Points, in no order, along strands that fork, close into loops and pass close to each other.
In the rows, zero is written as 128.
Two points are linked if the straight distance between their rows is under 110. Some points are linked to none.
goguf: [145 203 126 136 159 119  69  88 141 131 126  61 164 134 108 133 122 140
 142 124 167]
vube: [153 139 143 184 175  87 123 125 111  96  63 161 170 150 165 108 132 130
 103 156 115]
maz: [133 150 112 151 157 134 132  85 131  90 126 154 122 177 100 147 125 103
 162  83 140]
Daza: [111 103  92 110 104 143 134 155 101 100 128 149  76 114 123 198 125 108
  81 184 111]
mupu: [125  71 119  53 169 153  98 176 142 119 151 165  70 113 118 126 135 114
 142 121 141]
mutik: [127 155 126 163  95 163  84 119 158  88 126 148 146  83 164 119 131 140
  90 146 116]
puzi: [116 145 147 182 108  81 117 146  98 133  93 141 144 103 146 109 187 119
  76 123  81]
Puv: [110 144 114 130 143 140 169 129 126 163 146 163 178 129 145 141 196  86
 162  75 103]
Por: [116  92 114 175  72 125  92 146 113  66 123  86 102 136 138 186 120 200
  72 175 128]
Guvuk: [143 144 121 149 129 132 144 133 135 154 170 100 134 164  79 151  58 164
 164 154 152]
zeso: [103  87 145 103 135 137 143 110 162  69 138 131 170 132 126 114  97 109
 105 158 133]
morav: [137 164 147  86 102  78  71 104 130 191 112 100  68 109 112  97 133 163
 131  75 153]
tafe: [104 125 125 145 139 119  99 141 114  42 122 112 156 153 106 178 119 123
  69 177 134]
tona: [129 124 105 177  83 126 109 144 107 137 113  76 157  67 145 107 154 136
  75 113 123]
baga: [114 175 150 103  89 140 104 121 117 157 150 137  66 133 141  78 116 112
 138 133 130]
Varo: [ 94  85 160  76 162 145 177  89 120 132 111 131 118 129 138  91 140  74
 152 107 126]
solup: [132 125 118  87 156 153  98 132 169 124 147 100 139 143  74 195  95 161
 150 121 170]
kunu: [159 161 124 113 134 133 113 127 154 164 108 131 166 111 185 101 153 142
 154  78 125]
Fub: [ 67  97 171 129 169 160 131 145 119 109 145 175 139  98 119 101 155  66
 100 143 108]
ret: [125 142 167 142  95 104 129 158  85 147 117 111 125 101 137  80 156 100
  99 131  86]
Piv: [ 97  99 128  90 154 125 103 188 108 107 131 154 128  91 112  95 148  71
  84 132 133]
taki: [132  98  98 200 116  93 130 128 103 110  71  89 175  79 141 122 131 144
  50 155 125]
dag: [127 118 147  78 129 114 183 115 109 170 118 124 114 128 128 102 163  68
 164  93 107]
fide: [125 148 104 166  61 133  96 109 106 162 134  50 127  65 135 126 170 145
 115  90 140]
punid: [143 161 127  88 157  98 111 115 111 178  80  83 100 146 114 140 134 113
 155 111 148]
Rabop: [ 99 169  94 104  98  95 163 101 102 190 135 139 124 148 182  90  97  87
 139 110 130]
Luma: [110 111 154 107 121 135  88 182 131  77 143 121 103 130  75 145 137 143
 106 135 126]
Resi: [130 127 160 155 138 133 120 152 113  93 128 129 138 136  75 127 129 115
 120 114 129]
dugo: [111  94 128 108  93 119  79 185 129 149 167  70  81 109  76 138  86 198
 117 125 171]
ripek: [105 174 118 102 127 128  84 110 126 154 138 163  99 153 136 105 138  94
 149  82 154]
finud: [136 114 135 168 117 126 137 145 140  87 119 162 140 107  81 165 141 126
  83 136 106]
lat: [129 126 118 192 120 100 159 103 134 113 100 192 170 100  99 156 155 106
  93 141 101]
serib: [106 153 140 122 126 110 115 141 126 174 158  94 116 143  44 141  60 158
 142 126 168]
Karek: [114 117 135 167 166 136 180 115 109 146 146 142 194 145 115 104 152  92
 174  85 124]
Tatig: [146 150  96 108 128 102 175  93 134 178 125 115 162 148 140  99 102  98
 155 116 145]
Zofov: [162 182 115 152 128 133  89 109 163 137 118  71 175 104 155 108 144 155
 137 109 138]
nepas: [113 113 140 169 170 146 162  96 105  98 118 172 147 158 126 111 150 110
 164  81 138]
fab: [192 143  86 140 168 130 101 114 160  90 149  68 167 150 103 173 124 177
 155 193 161]
Vid: [132 196 149  94 131  84  88  82 134 232 118  81 106  96 117 124 137 153
 130 102 143]
zilos: [115 118 164  98 113 137 104 157 128 128 177  90  97 137  51 139  94 156
 137 127 145]
Tad: [102  91 127 107 148 198 171 137 137 134 175 156 143 128 129 134  87 104
 156 157 135]
kis: [177 122 125 107  93 147 146  95 166 142 111 113  96 134 127 125  89 153
 150 136 122]
gid: [ 66 142 138 101 146  67 162  90 148 214 159 160 122 169 173  90 167 133
 189  47 150]
nimo: [ 94 168 136 137 123 163 134 143 118 180 168 133 159  98 157  90 147  87
 144 133  96]
baze: [136 106 115 112  99 129 119 173 121 135 163 160  47 124  98 113 101 141
 134 114 141]
lur: [167 168 105 138 145 118 114 100 119 109  75 116 120 153 165 137 148 106
 139 131 124]
tuni: [121 147 114 159 112 151  57 138 133  60 114 114 133 110 140 160 132 145
  82 156 138]
kego: [ 92 178 134  96 107  64 150  88 135 225 147 145 123 153 155  92 124 130
 148  80 146]
busog: [163 119 106  94  71 136 128 131 138 130 120 142  46 133 124 138  96 139
 129 125 146]
Guzut: [123 111 119 158 104 153  73 170 133  61 126 142 101 129 132 200 135 174
  85 174 117]
nale: [146  70  91 128 102 149 115 131 152  79 139  57 152 110 140 194 105 202
 112 173 132]
mube: [139 109 155  80 141 149 137 101 146 158 127 126  82 160 122 142  75 167
 174 156 151]
koga: [105 159 174  96 155 111 121  80 146 229 146 148 124 123 142  94 120 151
 172  84 143]
rarov: [130 113 150 166 119 134 136 185 106 125 111 186 128 107 140  99 118 128
  92 147 114]
koru: [ 66 113 140 120 136 103 192  96 130 165 164 166 149 159 191  95 192 122
 188  44 110]
Kaze: [124  90 148 115 139 103 176 108 128 123 102 173 150 116 168  91 180  99
 124  75  99]
vatik: [135 172 111 137 132 109 150  98 147 147 128 134 192 129 194 129 208 103
 148  97  76]
muvef: [139 131 127 159 100 136 158 143  97 119 160  68 138 148  86 146  84 147
 136 191 116]
piz: [115  53 134  75 137 151 105 188 133  87 168 169  87 158 120 168 118 161
 145 131 134]
levud: [148 125 135 126 141 134 205  77 127 160 131 115 122 150 132 104 105 104
 181 149 111]
zinom: [ 99  68 130  70 158 124 138 170 109 118 140 161  76 122 120  93 124  71
 127 125 122]
Tak: [114 160 111 131 142 140 110 116 101 110 120 169  96 153 120 155 166  68
 138  91 129]
dib: [160 168 122 132 132 147  97 110 124 106 100  94  89 164 125 167 111 143
 151 154 141]
sodo: [149 104 143  87 116 108 142 146 127 153 101 145 111  96 153  89 183 104
 129  71  93]
rab: [176 171  89 138 139 110  99  82 156  87 137  51 155 146 106 127 111 164
 130 161 173]
siga: [181 115  95 172 110 133 114 140 144  96 107 101 146 136 107 154 102 168
 120 117 154]
buraz: [123 212 152 118 150 119  68  72 151 190 130  83 134 117  89 138  99 165
 140 133 164]
Kon: [153  94 101 197  87 117 130 157 129  80 108 115 126 115 121 164 100 199
  82 150 138]
Telo: [152 130 102 110 153 127 104 128 142  98 153  75 160 185  88 204 108 171
 159 152 141]
beke: [139 112 113 133 131 101 141 111 144  55 128  98 182 148 109 143 104 126
  93 157 138]
bofi: [ 77 152 159 149 139 151 141 144 106 152 170 177 143  94 139 110 189  63
 119 126  78]
luz: [111 102 168 103 145 175 143  91 166  70 154 150 142 146 157  96  95 138
 144 152 131]
Deme: [183 102 131 138 131 120 203  93 124 128 103 142 139 129 130 117 122 115
 145 122 104]
Sok: [116 104 137  87 152 147 119 174  93  92 117 136  77 161 134 177 125 110
 111 180 117]
Suga: [116  88  96  92  98 121 110 191 100 102 159 145  46 110 109 141 114 125
  96 161 132]
buti: [154 129 169 143 163 188 145  72 182  88 154 132 141 143 133 100 122 149
 172 146 124]
tagu: [117  92 119 115 133 164 161 138 134 111 136 182 107 142 119 144 116 116
 136 137 127]
zil: [122  95 144 122 102 161  80 193 131 133 148  80 111 107 129 117  84 186
 125 148 152]
Pibez: [151 171 117 180 117 101 130 132 120 135  99 152 170 128 173 132 175 124
 106 113  84]
dotus: [150 114 113 167  75 133 152 163 115 122 108 141 114 102 135 121  96 150
  90 147 122]
tivov: [176 126 122 152 182 116 131 135 132  94  85 120 165 163 144 119 118 120
 135 143 139]
geb: [ 80 108 134 138 132 105 183 134 129 150 131 197 158 127 205  80 200 106
 138  74  87]
kelit: [120 138 105 183 132  76 122 134  87 102  59 128 155 127 151 135 126 118
  61 174 118]
Pok: [107 150 133 122 127 192 134 147 141 174 173 135 143  98 123 106  92 105
 144 143 140]
tir: [156  89 145 139 123  97 181 109 138 108  84 170 165 120 153  97 131 109
 101 132 100]
kasip: [134 148  91 108 101 137 134 125 118 149 117 108 130  94 119 139 136 102
 129 106 130]
Lol: [108  93 116 160 144 147 177 108 138 111 114 224 134 115 127 144 146  94
 108 122 113]
mipop: [159 112 135  93 156 150 120 143 120 126  96 119  74 168 148 156 108 135
 160 162 128]
Vimup: [132 163 141 110 175 151 107  93 176 200 131 139 166 113 158 104 119 150
 179  95 153]
vuti: [156  84 107 135 131 111 156 156  98 103 112  92 133 142  95 209 114 148
 110 179 103]
Lup: [121 127 165 112  89 126 127 157 112 138 158 127  72  93 119  59 130 104
 111 136  98]

A tip is a point with one link. Name the tips that can be reached along the links from each point below, in the order of the rows.
Pok => muvef, piz, zil
sodo => morav, Varo, solup
mube => fide
Guzut => mutik, rarov, siga, buti

A piece is all that can be reached along the links. How many separate loops has the piece of each point below (a circle has one, a figure eight two, a Y none), and how many tips (points with one link)?
kunu => loops 1, tips 3
taki => loops 1, tips 1
serib => loops 0, tips 3
vatik => loops 1, tips 0
zeso => loops 0, tips 4

How many points has the smallest loop of links through each point below? Write none if it is on no loop.
Pibez => 12
gid => 10
Suga => 8

Name the points in between on the shortest way along the links from the first point to the second, in order.
Tatig, morav => Rabop kego koga Vimup kunu Zofov goguf buraz Vid
Daza, tona => Sok mipop dib lur tivov vube kelit taki
buti, siga => luz zeso beke tafe tuni Guzut Por Kon
Piv, Guvuk => Fub bofi nimo Pok Tad tagu Lol lat finud Resi Luma zilos serib
Zofov, Varo => kunu Vimup koga kego gid koru geb Kaze sodo dag
